Each row is a point on a tangle of strands that fork, close into loops and nearly touch. The rows are in no order.
Two points are linked if the straight distance between their rows is under 41.2. Some points are linked to none.
q_314: 14; 6; -9; 21; -11; 8; 12; -20; -11; -8; -14; -5; 7; 3; 5; -3; -3; -15; -11; -1; 6
q_324: -12; 12; -9; -16; 3; -1; -11; -6; 21; 0; 15; 5; 7; 3; 0; -12; -17; 18; 13; -6; -13
q_973: -3; 7; 13; -35; 7; 3; -12; 16; 4; 12; -3; -14; -9; -13; 4; 1; 14; 16; 4; 8; -13
q_304: 7; 4; 5; -13; -5; 10; -4; 14; 16; 0; -1; 10; -8; 3; -22; 3; -7; 2; 24; -14; -14
q_253: 25; -3; -11; 21; -5; -9; 20; -16; -6; -9; -11; -5; 7; 13; 5; -3; -2; -20; -18; 3; 22
q_755: -1; 18; -5; -19; 4; 30; -19; 1; 10; 3; 5; 1; -18; -13; -5; 5; -7; 11; 7; 12; -17
q_980: 4; 4; -3; 4; -10; 23; -2; 1; -8; -12; -6; 13; -12; -14; -10; 8; -10; 3; 11; 5; -11
q_309: 10; 3; -2; 16; -7; 6; 1; 7; -11; -9; -10; -13; -5; 2; 20; 7; 15; -13; -10; 18; 4
q_668: -8; -14; 0; 14; -2; -8; -1; 8; -3; -2; -1; 9; 6; 6; -5; -1; 1; 7; 5; -11; 4
q_247: -15; 1; 8; -11; -8; 0; -13; 21; 20; 10; 6; -30; -2; 9; 8; 13; 19; -2; -7; -6; 1
q_776: -5; -12; -15; 5; 0; 4; -1; -2; -11; -8; -23; 24; 12; -11; 11; -17; 18; 4; -10; 5; 13
q_234: -6; 7; -13; -18; 5; 19; -18; 14; 12; -5; 17; 0; -24; -14; -1; 12; -5; 10; 2; 18; -23
q_803: -1; 3; -8; 2; -11; 7; 5; -13; 6; -6; 7; 10; -1; 14; -14; 6; -19; -4; 15; -17; 2
q_609: -12; -13; -4; 20; 1; -12; -4; 8; -12; -4; -3; -1; 7; 4; 7; -3; 11; 4; -12; 6; 4
q_352: -8; -9; -17; -14; -6; 6; 2; -4; 19; -3; 15; 16; -7; 6; -1; 15; -17; 3; 11; 12; -2
q_969: -10; 21; -2; -4; -1; 10; -10; -14; -4; -5; -1; -10; 11; -8; 14; -15; -12; 17; 0; 3; -8
q_385: 6; 0; 19; 2; 18; -26; 2; 5; -12; -1; 4; 10; 4; -16; -14; -16; 6; 10; 6; -6; -20
q_862: 3; 16; 2; -29; 8; 7; -1; -12; 25; 5; 22; 0; -11; 1; -9; -14; -12; 9; 15; -12; -16
q_79: 6; -9; -8; 18; 0; -5; 5; -2; -17; -19; 12; 9; -10; -14; -9; 7; -5; 2; -10; 10; -3
q_310: 18; 13; 12; -29; 20; -16; -1; 11; -7; 2; 17; -1; -7; -13; -11; -5; 16; 8; 4; 7; -17
q_807: 9; -28; -6; 14; -16; -1; 9; 5; -1; 10; -15; 6; 2; 18; -5; 8; 1; -13; -7; -6; 27
q_419: -6; 6; 9; -2; 2; 3; -5; 1; -16; 1; -12; 2; 6; -19; -4; -22; 6; 18; 7; -2; -13
q_235: 4; -11; -22; -1; 6; 0; 11; -14; -5; -12; -17; 16; 20; -2; 14; -20; 6; -7; -8; 2; 23
q_982: 7; 12; 12; -24; 6; -6; 3; -7; 9; 6; 17; -12; -4; 3; -16; -4; -5; 2; 10; -15; -7
q_900: 15; 8; 15; 14; 0; -14; 2; -8; -18; -4; 5; -10; -6; -19; -13; -4; -5; -2; -4; -1; -20
q_288: 0; 1; -5; -7; 6; -3; -8; 9; 15; -16; 32; 4; -8; -1; -19; 0; -12; 0; 11; -6; -18
q_66: -12; 1; 9; -10; -11; -2; -8; 14; 20; 14; 14; -16; -1; 15; -7; 13; 5; -9; -4; -23; 3
q_231: -10; -5; 8; -5; -10; 6; -11; 27; 3; 6; -9; -12; -5; 8; 9; 16; 16; 1; -2; 6; 0
q_865: 6; 12; 24; 1; 19; -28; 14; -23; -5; 24; 5; -13; -1; 5; 0; 4; -1; -8; -7; -14; -2
q_665: -4; -5; -3; 9; 4; -17; -7; 16; 6; -11; 33; 11; 2; 0; -16; 4; -9; 5; -1; -5; -13
q_685: -9; 7; -6; -6; 0; 39; -10; -10; 0; 5; -23; 19; 0; -12; 12; 1; -9; 13; 7; 20; -1
q_878: 9; 16; 14; 12; -2; -8; 7; -19; -18; 4; -1; -17; 7; -14; 2; -16; 1; -4; -4; -1; -12
q_553: 0; -14; -8; 32; 7; -20; 0; -5; -12; 1; -4; 1; 6; 9; 9; -7; 10; -8; -18; 2; 10
q_335: -15; -7; -5; 5; 2; -20; -2; 8; 12; -9; 31; 12; 5; 8; -6; 9; -13; -4; -10; -6; 2
q_749: -21; 7; -6; -2; -1; -4; -12; -1; 3; -6; 2; -6; 17; 7; 18; -8; -3; 21; -6; 6; 0
q_375: -7; 21; 9; -34; 6; 7; -10; 0; 3; 17; -9; -15; -1; -3; 12; -7; 8; 11; 10; -2; -3
q_505: -5; 0; -13; 9; 6; -1; 11; -2; 2; -9; -6; -4; 21; 20; 26; -2; 3; -9; -14; 7; 22
q_594: 10; -7; -15; -10; 9; 19; 22; -11; 4; -9; -29; 6; 12; -5; 17; -13; 9; -17; -10; 10; 26
q_516: -15; -10; -2; -10; -1; 7; -11; 23; 4; -5; -4; 4; -3; 7; 10; 14; 10; 4; -4; 18; 5
q_575: 0; -6; -8; -9; -10; 16; 2; 1; 15; -8; 6; 17; -8; 9; -13; 13; -15; 1; 19; -7; 0
q_311: -4; 3; -5; -2; 0; 34; -2; -1; -1; 0; -29; 14; -1; -5; 4; 6; 5; 0; 3; 19; 12
q_986: -8; -31; -1; -6; -2; -2; 1; 22; 4; -10; -3; 0; -1; 0; 19; 12; 9; -4; -7; 22; 22
q_260: 5; 6; 12; -27; 8; 8; -4; 10; 14; 10; -3; 12; -3; 2; -18; -9; 1; 7; 31; -15; -12
q_412: 7; 0; -8; 18; 3; -11; 14; -16; -1; -13; 10; -7; 14; 12; 19; 3; -12; -13; -18; 7; 24
q_72: 10; 1; 16; 20; 14; -25; 1; -7; -14; -2; 8; 6; -2; -14; -16; -10; -7; 6; -1; -13; -14
q_200: 8; 11; 17; -16; 19; -24; 9; -9; -3; 19; 14; -5; 1; 5; -11; 3; 6; -3; 2; -13; -5
q_196: 5; -35; -4; -2; -4; 0; 7; 15; 0; -6; -5; 10; -9; -7; 0; 11; 5; -6; -1; 12; 23
q_842: 15; -8; -8; 25; -2; -5; 8; 0; -20; -16; 2; 20; -2; -10; -16; -7; -2; 4; 0; -2; -4
q_880: 8; 12; 19; 5; 4; -20; 13; -27; -17; 20; -8; -18; 2; -5; 3; -8; 9; -9; 6; -5; -5
q_197: -8; 17; -7; -9; -1; 24; -14; -19; 7; 0; -6; 3; 4; -16; 18; -10; -15; 15; 2; 16; -8
q_741: -7; 14; -2; -15; -9; 22; -10; 0; 8; 0; 0; -12; -10; 3; 4; 13; -7; -1; 2; 5; -8
q_77: -17; 11; -8; -11; -9; 15; -8; -1; 20; -1; 2; -13; 1; 18; 16; 14; -7; -5; -1; 4; 6
q_308: -1; -10; -10; 3; 2; 20; 3; 9; -7; -3; -27; 15; 3; -7; 11; 3; 15; -2; -2; 17; 14
q_371: -16; -14; -16; -9; -4; -5; -2; -5; 14; -8; 22; 10; 6; 12; 1; 10; -14; 1; 1; 2; 7
q_747: -15; 9; -7; 11; 3; 3; -1; -7; -4; -5; -7; -6; 24; 14; 25; -9; -1; 4; -7; 2; 10
q_596: 12; 2; -1; 41; 0; -19; 8; -15; -12; 2; -2; -3; -1; 1; -4; -10; 0; -11; -22; -7; 2
q_245: 8; 6; 16; 3; -8; 10; 4; -10; -13; 12; -26; -6; 1; -10; -6; -9; 10; -6; 16; -12; -2
q_164: 4; 0; 13; 1; -8; -12; -4; 15; 4; 10; 12; -21; -9; 2; -15; 10; 5; -9; 2; -16; -6
q_557: 1; -5; 19; 3; 8; -12; 4; 5; -18; 16; -12; 2; 1; -17; -4; -17; 17; 11; 11; -5; -9
q_644: -6; -4; 15; -11; 1; 7; -10; 24; -5; 9; -11; -10; -10; -10; 1; 2; 16; 11; 9; 3; -10
q_251: 4; 7; -7; 11; -17; 11; 7; -18; -5; -3; -11; -5; 0; 9; -2; 6; -14; -7; 3; -8; 9
q_166: 20; -16; -14; 20; -4; -3; 18; -6; -3; 6; -13; 0; 8; 18; 2; -4; 3; -17; -10; -3; 32
q_851: 10; -3; 21; 24; 5; -32; 10; -2; -7; 24; -3; -6; -13; 2; -12; -3; -1; -12; -4; -16; -9
q_94: 4; -21; -6; 4; -2; -5; 9; 12; -7; -17; 13; 14; -10; -6; -7; 13; -1; -4; -7; 9; 4
q_50: 4; -8; 7; 18; -3; -14; -1; 9; -2; 12; 3; -3; -5; 7; -12; 5; 0; -5; 0; -16; -6
q_474: -14; 3; -5; -9; -16; 2; -8; 3; 18; 4; 15; -12; 1; 23; 0; 19; -6; -11; -8; -9; 11

A fork is a point with three links, a tip a point with one. Leave the first point through the second and follow the links. Name the first fork or tip that comes.
q_594, q_235 => q_253
q_880, q_878 => q_419
q_419, q_557 => q_324
q_842, q_79 => q_231
q_749, q_969 => q_594

A tip is a point with one link. Name the tips that can be reached along the links from each point below, in the order of the rows.
q_166 => q_807, q_288, q_594, q_260
q_755 => q_234, q_375, q_842, q_596, q_851
q_865 => q_324, q_419

Name the points in between on the shortest way along the links from the first point to the second, in order.
q_234, q_668 => q_755, q_741, q_77, q_474, q_66, q_164, q_50
q_79, q_553 => q_94, q_196, q_986, q_516, q_231, q_247, q_66, q_164, q_50, q_668, q_609
q_685, q_803 => q_197, q_969, q_749, q_747, q_505, q_412, q_253, q_314, q_251
q_324, q_878 => q_862, q_982, q_200, q_865, q_880
q_865, q_557 => q_880, q_878, q_900, q_72, q_385
q_594, q_969 => q_235, q_776, q_308, q_311, q_685, q_197
